A landscape with many valleys, sampled at points; each row gives a point and its height.
A ball rolls from a point to the lowest of its 2 nearest points, and stops where none of them is lower. Distance is the straight distance between rows; heights are no part of it.
(819) h=443: [ 3.48, -1.24, -3.48, -1.74,  0.27,  1.66,  1.55, -1.54, -0.73, -0.40,
  1.65,  2.27,  3.01, -3.69,  2.15,  3.11,  1.70, -1.53,  2.17,  0.36]
(527) h=169: [-2.60, -2.46, -1.18, -0.45,  0.27, -4.21, -2.29, -1.73, -1.15, -1.52,
 -0.58,  1.59, -0.31,  2.64,  0.36, -1.28, -3.49,  2.62, -1.06, -0.94]
(1112) h=654: [ 0.95, -1.98, -1.27, -1.46,  0.81, -2.67, -2.14,  1.94, -2.62, -1.25,
  0.63,  0.02, -1.11,  2.50, -0.69,  2.48, -2.97,  2.00, -3.17,  1.52]
(524) h=302: [ 2.38, -0.06, -0.14,  1.90,  0.13, -0.76,  0.00,  0.09,  0.39, -0.19,
  1.39, -0.90,  2.78, -1.79, -3.03,  0.74, -0.99, -0.41, -0.82,  4.29]
(1062) h=643: [ 0.26,  1.91,  2.83,  3.83,  0.10,  0.16,  3.03, -0.64, -1.14,  1.42,
 -0.44, -1.73,  0.24,  1.44, -1.88, -4.58, -0.56, -2.01,  5.24, -0.29]
(259) h=258: [ 2.83,  0.90,  1.41,  2.15,  3.59,  1.68,  1.34,  2.79, -4.86,  1.37,
 -0.07,  0.40, -0.58,  0.77,  0.98, -3.08, -0.22,  1.71,  3.16, -1.85]
(589) h=777: [ 0.12,  0.40,  0.63, -0.36,  2.31, -2.12, -2.85,  6.70,  1.10,  0.86,
 -0.35, -0.69,  1.40, -1.45, -1.53,  0.60, -0.94,  0.14, -4.12,  0.61]
(947) h=328: [ 1.25,  1.42, -0.05,  1.35, -2.55,  2.66,  2.93, -3.75, -1.75, -0.54,
 -0.80, -0.73, -0.31,  0.51,  0.06, -1.16, -1.52,  0.35,  0.70, -0.25]
(544) h=442: [ 0.88,  0.60, -0.27,  0.10,  1.25, -3.09, -1.86,  3.24, -2.09, -0.16,
  0.68, -2.48, -1.06,  1.79, -1.24,  0.80, -2.56, -0.33,  2.07,  1.18]
(885) h=594: [ 0.33, -2.60, -0.30, -1.05,  2.84, -1.86, -2.53,  1.62,  3.66, -0.48,
  1.79,  2.32, -0.09,  3.62, -0.98, -0.87,  1.65, -0.20,  0.47, -2.35]
(945) h=413: [ 4.11, -0.55,  1.25,  0.75,  1.01, -0.57,  0.15, -0.01,  3.72, -1.29,
  1.87, -0.35, -1.83,  1.78, -2.38,  3.79,  0.44, -0.74,  1.04,  1.28]
(626) h=296: [ 1.46,  0.22,  3.11,  3.29, -1.22, -1.54,  1.14, -3.06,  4.33,  0.51,
  0.41,  1.26,  2.46,  4.41, -3.38, -4.26,  0.46, -0.99, -1.75, -2.77]
(938) h=560: [-4.44,  0.75, -2.41, -0.54, -3.47, -3.11,  0.53, -1.79, -2.08, -1.35,
 -2.48, -1.72,  0.91, -1.20,  1.16, -1.49, -4.07, -0.96, -1.33, -1.08]
(904) h=223: [ 0.63, -0.48,  0.88,  0.36,  2.99,  1.19, -1.09, -0.29, -2.61,  0.13,
 -1.25,  2.92, -1.93, -0.19,  3.63,  0.66,  1.45,  4.75, -0.20, -2.27]
(1059) h=536: [-5.57, -1.66, -1.43, -1.76, -2.08, -0.34, -0.36, -3.05, -1.75,  2.16,
  1.15, -0.35, -0.04,  2.93,  1.90, -4.50,  1.21, -2.65,  3.43, -4.08]
(338) h=344: [ 0.99, -0.91,  0.50, -2.74, -0.50,  3.61, -0.37,  1.36,  1.44,  3.01,
  2.28,  0.42, -0.63,  1.08,  0.10,  1.94,  4.48, -0.56,  2.08,  1.87]
(739) h=577: [ 2.40, -1.40, -2.23, -0.16,  1.60, -2.13, -2.25,  1.79, -0.42, -1.78,
  1.01,  0.42,  0.76,  1.09, -1.45,  0.84, -4.06, -0.28, -4.91, -0.78]
(655) h=661: [-0.19, -1.11, -3.12, -1.97, -0.01, -2.03, -1.08, -0.39,  3.92, -2.65,
  0.24,  1.61,  2.23, -2.24,  0.23,  1.71,  0.23, -3.98, -1.58, -1.03]
(483) h=366: [ 3.38, -1.31, -1.45, -2.36,  0.71,  4.31,  0.28,  2.11,  0.26,  1.56,
  2.88,  0.67, -1.25,  2.63, -0.48,  1.81,  0.94, -0.90,  1.07, -0.63]
(152) h=749: [-4.95, -0.37, -1.00, -1.90, -2.19, -0.07, -1.35,  0.90,  0.28, -0.16,
 -0.89, -2.63, -1.69, -0.47, -0.12,  0.33, -0.40, -1.05,  0.58,  1.33]
(440) h=83: [ 0.62, -0.54,  0.09,  0.79,  1.57,  2.41,  0.96, -0.19,  0.18,  0.08,
 -0.87,  2.79,  0.68,  1.27,  0.11, -3.27, -1.01,  1.49, -4.19, -3.67]
(971) h=250: [ 0.30,  0.75,  0.91, -0.36,  2.17, -0.27, -0.25,  3.35, -2.66,  3.54,
  2.10,  0.20,  3.14, -4.21,  2.87,  0.30,  3.63,  0.67,  4.05,  1.43]
(14) h=370: [ 4.56, -1.47, -0.41, -0.91,  0.91,  2.71,  0.15, -0.22, -3.80,  0.43,
  2.81,  0.56, -1.36,  0.44,  1.07,  3.61,  0.26,  2.95, -0.82,  1.51]
(1019) h=539: [ 2.86, -0.79,  1.08,  0.83,  3.71, -2.21, -1.74,  3.77,  2.42, -0.32,
  0.73,  0.86,  0.32,  0.52, -1.45,  0.81,  1.31,  0.04, -0.20, -0.85]
(1137) h=283: [-1.59,  1.94,  3.58, -0.07,  1.91, -3.21, -0.92,  4.87, -2.65,  4.29,
  0.60, -0.76,  1.41, -4.15,  4.05,  1.68,  4.15,  2.61,  3.16,  1.79]
(730) h=291: [ 2.82,  0.64, -0.69,  0.41, -0.71,  3.31,  3.21, -3.99,  2.24, -1.63,
 -1.36,  2.09,  0.53, -2.70,  1.39,  2.65,  1.59, -0.74,  1.56, -1.26]
(398) h=619: [-2.39,  0.76, -2.50, -0.66, -0.63, -2.05,  0.32,  1.59, -1.82, -0.98,
 -2.27, -2.17,  1.38, -3.48,  0.78,  0.22, -2.84, -2.35,  0.76, -0.16]
(448) h=685: [ 1.91, -1.33,  0.38, -1.12,  1.59, -2.43, -2.43,  3.80, -1.53,  0.76,
  2.62, -0.89, -0.05,  1.31, -0.21,  3.44, -0.46,  2.57, -3.55,  4.09]
(428) h=545: [-2.27,  1.32,  1.03,  0.19, -2.26,  1.67,  1.56, -4.26,  1.21, -0.99,
 -1.55, -1.82, -2.83,  1.16,  0.67, -1.40,  1.64, -1.01,  2.95, -2.49]
(137) h=389: [ 1.28, -0.59, -0.63, -1.63,  2.05,  2.42, -0.98,  2.94, -3.99,  1.12,
  1.13, -0.85, -3.05,  2.63,  1.56,  0.41, -1.01,  2.60, -0.54, -0.38]
(196) h=496: [ 4.20, -0.50, -2.03,  0.54,  0.44,  0.85,  2.75, -2.06,  0.41, -0.72,
  0.45,  2.00,  0.57,  1.86, -0.26, -0.42, -1.08, -3.39,  1.40, -4.96]
(572) h=474: [-2.44, -0.44, -1.58, -1.43, -2.34, -2.02, -0.07, -2.19, -1.52,  0.73,
  0.46, -0.56, -0.34,  5.63,  0.00, -4.67, -0.85, -1.33,  1.04, -3.60]
(455) h=479: [-1.68, -0.04, -3.02, -3.57, -0.35,  0.75, -0.41,  2.00, -2.35,  0.66,
  0.00, -0.95,  0.86, -3.22,  2.28,  2.58,  1.12, -2.16,  1.76,  1.51]
(405) h=409: [ 3.33,  1.56, -1.22,  0.08,  1.35,  0.97,  0.68,  1.85, -4.44, -0.66,
 -1.03, -1.73, -3.20,  1.02,  1.25,  1.28, -2.44,  1.06,  0.49, -1.96]
(47) h=535: [ 0.09,  2.09,  1.43,  0.48, -2.59,  1.40,  2.48, -3.08,  1.56,  0.73,
 -0.38, -2.31, -3.28,  4.85, -1.59, -2.02,  1.13, -2.70,  3.66, -3.96]
(361) h=444: [ 0.52,  1.34, -2.01, -3.76, -0.54,  3.24,  0.16,  2.43, -1.17,  0.83,
  0.00, -2.23, -2.80, -1.34,  2.04,  3.88,  1.83, -1.48,  1.00,  1.12]
(1039) h=722: [ 0.75,  0.17, -1.01, -2.39,  1.08, -1.63, -2.27,  4.88,  0.24,  1.29,
  2.33, -0.23,  1.69, -1.64,  0.71,  3.39,  0.38, -0.98, -3.71,  2.45]
(860) h=702: [-0.82, -0.90, -3.82, -2.62, -1.94, -1.18, -0.79, -0.92,  3.62, -2.25,
  0.79, -0.81,  0.60, -2.53, -0.78,  4.22,  0.30, -4.24, -1.24,  2.46]
(48) h=395: [-4.78,  1.88,  2.02,  1.19, -2.11,  1.05, -0.99,  1.45, -1.96,  1.06,
 -3.18, -0.99, -1.32, -2.68,  0.02, -1.46, -1.99,  3.09, -1.11,  2.16]
(969) h=516: [ 3.36,  1.54,  0.46, -1.31,  2.25, -1.28,  0.00,  4.07, -3.13,  1.50,
  1.64,  0.11,  1.31, -2.43,  2.90,  3.02,  1.34,  2.08, -0.71,  0.97]
(845) h=430: [-4.87,  1.40,  4.01, -1.67,  0.56, -0.43, -2.83,  5.43,  1.33,  2.58,
 -2.02, -1.64, -0.84, -3.13,  2.15,  0.89,  4.17,  0.80,  0.80,  2.18]
(108) h=584: [ 1.01, -1.97, -0.48,  0.50, -2.04,  1.39,  0.81, -3.88,  2.00, -0.91,
  2.34,  0.76,  1.66,  2.95, -2.89,  0.02, -2.10, -0.19, -4.40,  0.79]
(556) h=177: [ 1.17, -0.85, -0.46, -1.14, -1.10,  1.60,  0.14,  0.89, -0.36,  1.66,
  2.56, -1.20,  0.93,  0.22, -2.64,  0.94, -0.37,  0.32,  0.07,  4.10]
(812) h=268: [-4.17, -2.89, -0.58, -2.62, -0.35,  2.72, -1.37, -1.33,  0.63,  1.50,
  0.12,  1.42, -1.07, -0.90,  1.98, -0.08,  3.74,  0.58,  0.92,  1.45]
(469) h=383: [-6.83, -1.08,  1.65,  0.41,  0.18, -3.02, -1.80, -1.54,  0.48,  0.34,
 -2.63,  0.22, -1.37,  0.03,  1.96, -3.24,  1.81,  0.70,  2.83, -2.81]
(396) h=437: [ 0.11,  1.56, -0.27,  3.27, -1.22, -1.06,  0.53, -0.89,  2.58, -0.98,
 -0.31, -1.14,  3.23, -2.83, -3.69, -0.71, -3.24, -2.07, -3.70,  3.11]
(663) h=807: [ 0.95,  1.88,  3.27,  2.21,  3.31, -2.61, -2.16,  6.21,  0.19,  1.35,
 -1.97,  1.13,  1.36, -2.78,  0.49,  0.83, -1.16,  2.23, -4.12, -0.04]
(1209) h=265: [ 0.72,  0.68,  0.73,  1.08, -0.16,  2.26,  1.48, -2.41,  1.11, -1.50,
 -1.82,  1.31,  0.27, -3.62,  1.05,  0.74,  2.00,  2.30, -0.18,  1.33]
(1047) h=207: [ 2.04,  0.84,  1.07,  2.18,  0.35,  0.40,  1.80, -1.38,  1.39, -1.14,
 -0.54,  0.52,  0.70,  3.43, -1.67, -3.29, -1.52, -1.08, -1.88, -3.96]
(793) h=415: [-0.48, -1.10, -2.57, -0.31, -0.23, -2.97, -0.64, -0.98, -0.96, -2.00,
 -0.27,  0.92,  0.64,  1.96,  0.07, -1.07, -3.81,  0.42, -3.72, -3.75]
(480) h=379: [-2.34,  1.42,  2.03,  1.29, -3.60, -3.08,  0.62, -4.09,  3.80, -0.37,
 -0.73, -0.93,  1.15,  3.73, -3.04, -4.66,  0.39, -1.36, -0.90, -1.37]
(1060) h=655: [ 2.67,  1.14,  1.52,  2.75, -1.43,  0.31,  2.63, -1.26, -0.58,  0.55,
  1.46, -2.00,  0.41,  2.72, -3.16, -1.36, -1.50, -2.57,  4.67,  1.51]
(820) h=447: [ 2.81, -1.69, -4.02, -1.33,  1.11,  1.66,  0.24,  0.56,  0.78, -0.89,
  1.54,  2.89,  1.46,  1.47, -0.12,  0.03, -0.58, -2.24, -1.36, -3.22]
(490) h=470: [-5.56,  0.12,  0.80, -0.84, -4.91, -3.30, -0.70, -3.33,  2.27, -0.18,
 -0.94, -1.64,  1.70,  3.44, -1.09, -3.74,  1.24, -3.24, -0.88, -2.06]
(728) h=418: [-2.28,  1.72,  0.37,  0.86, -2.59, -4.59,  0.49, -4.22, -0.38, -2.16,
 -2.87, -0.55, -0.95,  1.73,  1.38, -2.18, -1.95,  1.70, -1.31, -3.16]
(569) h=317: [ 5.07, -0.31, -0.67,  1.30,  1.27,  2.42,  1.57, -3.25,  3.28, -1.68,
  0.67,  3.23,  1.04, -2.13,  0.01,  2.56,  0.57, -0.58, -2.08, -0.55]
(858) h=209: [ 2.19,  0.71, -0.44,  0.66,  1.56,  1.51,  1.43,  0.94, -3.42,  1.17,
  0.07,  1.03,  1.89, -4.14,  2.27,  0.05,  1.80,  1.34,  3.21,  1.09]
(575) h=605: [ 0.99,  1.37, -0.98,  0.71,  0.12, -3.05,  0.38, -1.50,  3.07, -3.59,
 -1.28,  0.04,  0.97, -1.75, -1.08,  0.58, -1.59, -2.42, -0.83, -1.81]
(343) h=617: [ 1.19, -2.99, -0.90,  0.15,  0.78, -0.18, -1.72, -0.74,  2.91, -0.46,
  3.02,  2.45,  1.73,  1.98, -3.18, -0.36, -1.07,  0.36, -4.23,  1.24]
(1135) h=358: [ 4.47, -3.33,  0.02, -0.14,  0.15,  3.93,  0.75, -2.61, -0.20,  0.65,
  3.22,  1.32, -0.17,  2.73, -1.27,  3.39, -0.47,  1.24, -1.04,  2.57]
(8) h=707: [ 3.26,  1.40,  0.03,  1.71,  0.16,  1.71,  1.29,  2.18,  1.18, -0.19,
  0.49, -1.47,  0.30,  2.24, -3.81, -1.55, -2.93, -2.98, -3.59, -0.35]
(743) h=727: [-3.05, -1.20, -3.29, -3.79, -3.10,  1.52,  0.38, -0.70,  1.86, -1.27,
 -0.03, -1.85, -1.76, -0.09, -0.47,  2.95,  0.04, -3.27, -0.96,  2.23]
(394) h=345: [-1.77,  0.49, -0.68,  0.23, -0.50, -1.45, -0.85,  2.02, -4.58,  1.51,
 -0.49, -4.09, -2.12,  0.70, -0.56, -1.22, -2.55, -0.40,  4.15,  0.88]
(300) h=394: [ 0.64, -2.51, -2.90, -2.81,  0.06,  3.26,  0.34,  0.29,  0.95,  1.14,
  1.81,  2.18,  4.16, -3.10,  1.14,  1.11,  2.49, -2.82, -0.26,  0.80]
(735) h=267: [-2.06, -0.49,  2.09,  0.28, -3.05,  3.26,  0.42, -3.22, -0.40,  0.42,
  0.79, -0.26, -1.98,  3.59, -1.97, -1.73, -0.76,  2.14, -0.97,  1.73]
(592) h=490: [ 2.00,  1.28,  3.02,  1.81,  3.24, -2.03, -0.75,  4.01,  0.30,  1.00,
  0.56, -0.27,  0.74, -0.47, -0.86, -0.22,  2.92,  1.48,  2.48,  1.47]
(382) h=521: [ 2.36,  0.07, -0.31, -0.15, -1.10,  2.05,  2.64, -2.92,  1.72,  0.45,
  1.07,  0.74, -1.05,  3.90, -0.35, -0.84,  0.49, -2.69,  4.10, -4.42]
(73) h=396: [-2.04, -0.02,  0.23, -1.28,  1.47, -3.01, -1.62,  1.34,  1.80, -1.87,
 -2.01,  1.00, -1.29, -3.95,  2.61,  3.95,  1.72,  0.65, -1.22,  1.24]
(888) h=380: [ 2.61, -0.43,  0.06,  0.80, -2.47, -0.72,  0.62, -2.71,  2.63, -1.69,
  1.74, -2.12, -1.72,  2.69, -3.45,  3.00, -1.49, -1.95,  2.05,  2.03]
(781) h=241: [-0.55,  0.31, -0.82,  0.14,  0.13,  2.96,  0.93, -1.57, -2.81,  0.42,
 -1.71,  1.75,  0.84, -3.75,  2.84, -0.53,  0.51,  3.16,  0.49,  0.63]
(952) h=227: [-4.29, -0.67, -0.90, -2.16, -1.52,  3.66, -0.26, -2.19, -0.98,  0.33,
 -1.03,  0.48, -3.65,  0.65,  2.21, -1.09,  1.31,  1.32,  0.57, -1.44]
(567) h=340: [ 4.91, -1.06,  0.22,  0.79,  1.28,  2.84,  0.58, -1.86,  1.47, -0.59,
  2.47,  1.96,  0.79, -0.62, -1.35,  3.71, -0.82,  0.54, -4.12,  2.42]
(1018) h=564: [-0.66,  0.80,  0.54,  0.47, -0.44, -0.69,  0.53, -1.50,  3.32, -1.91,
 -0.73, -0.59, -0.44,  1.02, -1.14, -0.66,  0.56, -1.45,  2.09, -2.15]
(693) h=666: [ 3.59,  3.03,  0.82,  3.50, -1.19,  1.83,  4.01, -0.35, -0.88,  0.04,
 -0.47, -1.74,  0.55,  1.54, -2.98, -2.51, -2.88, -3.95,  1.14,  1.25]
(481) h=342: [ 2.66,  2.05,  2.33,  2.85, -1.72,  0.50,  2.52, -3.29,  2.60, -2.22,
 -1.07, -1.86, -2.21,  1.49, -2.96,  1.22, -1.26, -0.52,  0.60,  1.43]
(1163) h=270: [-0.61,  0.04,  0.45, -0.69, -1.36,  3.97,  0.47,  2.11,  0.39,  3.45,
  2.06, -0.40,  2.75, -2.28, -1.29,  0.65,  2.84, -0.29, -0.86,  5.67]
(1106) h=397: [ 5.66, -2.53, -2.23, -1.36,  2.22,  3.57,  0.46,  0.88, -0.83,  1.08,
  3.04,  2.68,  1.25,  1.51,  0.21,  1.08, -0.15,  0.18, -2.36, -1.28]
(687) h=630: [ 0.20,  2.91,  2.91,  3.70,  1.25, -1.49,  0.65,  2.28,  0.41, -0.01,
 -2.19, -2.13, -0.28,  0.48, -2.81, -3.06, -1.02, -0.76,  2.54,  0.36]
(752) h=573: [-5.23, -2.65, -1.79, -1.88, -2.70, -1.44, -0.84, -2.81,  2.13,  0.43,
  1.07, -0.87,  1.54,  2.58, -0.30, -2.18,  1.48, -4.18,  2.08, -2.03]
(317) h=494: [ 1.24, -1.31, -1.30, -2.57,  2.62, -0.30, -0.94,  2.11, -2.33,  1.30,
  1.97,  2.19, -0.18, -1.45,  3.79,  2.33,  3.02,  2.31,  1.41,  0.46]
(1179) h=238: [ 2.50,  0.04,  2.98,  2.67,  3.91,  1.54,  1.21, -0.44, -2.42, -0.57,
 -1.03,  1.57, -1.57,  0.45,  0.71, -1.93, -0.07,  4.17,  1.05, -1.64]
(982) h=248: [-1.37,  0.30,  0.87,  0.09, -0.59,  3.67, -0.12, -0.24, -0.91,  0.11,
 -0.73, -1.63, -3.89,  1.90, -0.09, -0.84,  0.22,  3.25,  0.11,  0.43]
(400) h=305: [-2.93,  0.22,  2.97, -0.37,  1.30, -4.18, -2.40,  2.21, -0.70,  1.96,
 -0.42,  1.02, -0.05, -5.23,  4.73,  2.99,  4.29,  3.16,  2.37,  2.55]
(614) h=249: [-2.06, -0.58, -0.57,  0.69,  0.15, -0.08,  0.62, -4.26, -1.45, -0.60,
 -1.78,  2.07,  0.21, -2.00,  2.77, -2.03,  0.63,  2.50,  2.51, -2.08]
(322) h=378: [-2.78, -1.22, -0.11,  0.44, -1.06, -3.89, -1.32, -1.24, -1.89, -0.33,
  0.73, -1.91, -1.80,  3.48, -0.70, -2.55, -2.09,  0.91,  1.98, -1.02]
(538) h=381: [ 3.08,  0.50,  1.31, -1.29,  1.65,  3.93, -0.36,  2.22, -2.74,  1.74,
  2.13, -1.13, -4.08,  2.44,  1.26,  3.33,  1.84,  2.96, -1.01,  1.74]
(1021) h=408: [-5.86,  1.17,  2.45, -0.74, -1.00,  0.40, -2.51,  3.75, -1.09,  1.71,
 -2.94, -2.31, -1.82, -2.92,  1.44,  0.77,  0.74,  1.99, -0.49,  2.56]
(489) h=604: [-1.66,  1.81,  1.69,  2.54, -1.07, -2.70,  0.20,  0.18,  0.66, -2.27,
 -2.27, -1.84,  0.30, -0.12, -1.97, -1.84, -2.60,  0.09, -0.44,  0.20]
(157) h=469: [ 4.48, -1.38, -0.73, -0.42,  2.46,  0.46, -0.12, -0.24, -0.24, -0.12,
  2.46,  2.80,  2.19, -2.02,  1.59,  3.16,  2.48,  1.14,  0.72,  0.39]
(185) h=684: [ 4.41,  3.41,  0.03,  3.79,  1.60,  0.96,  3.17,  2.60, -0.44, -0.52,
 -0.29, -0.67,  1.45, -0.95, -2.46, -2.06, -3.56, -4.38, -1.80,  0.17]
(434) h=538: [ 1.20,  0.18, -1.92,  1.57, -2.27,  1.29,  0.28, -2.59,  2.72,  0.09,
  1.54,  0.68,  3.22, -0.25, -4.03, -1.51, -2.84, -3.34, -5.12,  0.83]
(403) h=429: [-6.02, -0.47,  1.55,  0.93, -2.38, -4.39, -1.14, -3.39,  0.07, -0.86,
 -3.09, -0.49, -1.09,  0.37,  0.63, -2.83, -1.08,  1.65,  0.10, -1.20]
(256) h=426: [ 3.42,  1.14, -1.04, -1.46,  0.57,  1.44,  0.62,  1.01, -1.37, -1.75,
 -0.58, -1.50, -4.02, -0.05,  1.62,  4.39,  0.42, -0.04,  1.43, -1.08]
(563) h=294: [-0.37,  0.65,  0.14,  0.64,  1.35, -0.06, -0.34,  1.37, -4.47,  1.42,
 -0.13, -1.27, -1.56,  1.05,  0.70, -3.82, -1.16,  0.79,  3.92, -2.27]
(992) h=319: [ 2.51,  0.90,  3.40,  4.05,  0.42,  1.32,  2.33, -2.04,  0.84, -1.14,
 -0.21, -1.13, -0.68,  1.65, -3.66, -1.36, -1.75,  1.14, -2.01,  1.54]
(1156) h=343: [-0.40,  1.25,  1.88, -0.35,  2.08, -3.90, -1.60,  3.34, -0.71,  0.47,
 -1.62,  1.91,  1.37, -4.79,  3.48,  3.08,  2.13,  2.50, -0.62,  0.83]
(961) h=489: [-3.55,  0.35, -1.63, -0.68, -1.42, -3.07,  0.00, -1.63,  1.27, -3.32,
 -4.00,  0.09, -0.54, -1.82,  0.79, -0.09, -2.54, -0.65, -3.34, -1.75]
(92) h=186: [-0.51, -1.06,  0.08,  1.57,  1.76,  1.05,  0.36, -2.02,  0.00, -0.42,
 -1.15,  4.24,  1.66, -0.38,  1.90, -3.96,  0.84,  2.72, -0.65, -3.64]
(737) h=368: [ 0.39,  3.01,  0.40,  1.51, -3.46, -1.05,  3.09, -5.07, -0.32, -1.98,
 -2.06, -0.90, -0.38,  0.77,  0.41, -2.04, -1.79, -1.07, -0.76, -2.35]
(447) h=382: [-3.65,  2.99,  1.70,  1.55, -1.97,  1.22,  1.16,  0.44, -2.12,  0.13,
 -3.45, -2.02, -2.14,  0.09,  0.27, -3.35, -2.09,  0.78, -0.60, -1.49]
(937) h=460: [-2.64,  0.44,  2.86,  1.27,  1.57, -1.11, -2.43,  3.91,  0.21,  2.34,
 -1.18, -0.16,  1.51, -2.09,  0.67, -1.06,  3.18,  2.17,  2.47,  1.90]
(520) h=587: [ 1.79, -0.55, -2.71, -0.78,  1.54, -4.79, -1.30,  2.09,  1.05, -2.24,
  0.81, -0.84,  0.68,  0.72, -2.05,  1.40, -1.96, -1.75,  1.05,  0.30]
(435) h=329: [ 0.37, -0.66, -1.56, -2.38, -1.63,  4.28,  0.33,  1.67,  2.07,  3.36,
  2.36,  0.26,  4.22, -3.67, -0.11,  2.63,  3.57, -3.34, -1.26,  3.48]
(718) h=322: [-4.77, -1.54, -1.12, -0.58,  0.58, -3.44, -1.42, -1.62, -1.41, -0.28,
 -1.75,  2.40, -0.33, -0.64,  3.21, -2.22, -0.66,  1.21,  1.87, -3.65]
(473) h=206: [-3.07, -0.84, -0.37, -1.83,  0.30,  1.60, -1.45, -0.83, -1.85,  0.00,
 -1.67,  1.43, -4.08, -0.70,  3.86,  0.64,  0.77,  4.07, -1.10, -0.65]
(1072) h=562: [-3.62, -0.53, -2.12, -2.18, -0.22, -2.61, -2.41,  4.01, -1.59,  0.47,
 -0.56, -1.12,  1.92, -2.96,  1.43,  1.73, -0.78, -1.17, -0.38,  1.81]
(433) h=313: [-2.61, -2.38,  0.66, -2.60, -0.36,  2.70, -1.17, -0.45,  2.12,  2.74,
  2.22,  0.87,  1.47, -1.04,  0.43,  1.05,  5.89, -0.68,  2.46,  3.06]
(1076) h=357: [-0.86,  2.60,  0.51,  0.96, -1.65,  2.94,  1.94, -0.21, -1.12,  0.12,
 -2.39, -2.39, -0.33, -1.67, -0.21, -1.38, -0.82, -0.50,  1.78,  0.99]
(387) h=293: [ 0.15,  0.17,  2.39,  2.35, -0.67,  2.91,  1.44, -2.44,  0.67,  0.45,
  0.14,  0.56,  0.90,  0.54, -2.55, -2.85,  0.29,  2.80, -0.21,  2.13]
(1028) h=436: [-2.27, -0.33, -1.25, -1.80, -0.24, -1.42, -0.59, -0.77,  3.41, -3.55,
 -2.68,  1.16, -2.05, -2.37,  1.91,  2.51,  0.34,  0.16, -3.02, -0.86]
(112) h=645: [ 0.59, -3.21,  0.36,  0.04,  2.21, -4.20, -2.55, -0.40,  5.20, -1.70,
  2.51,  2.13,  1.12,  1.95, -2.83,  0.47,  0.48,  0.19, -1.12,  0.87]

For each start below, name the point where the ball stops.
(860) => (473)
(1072) => (858)
(945) => (473)
(938) => (858)
(112) => (947)
(820) => (473)
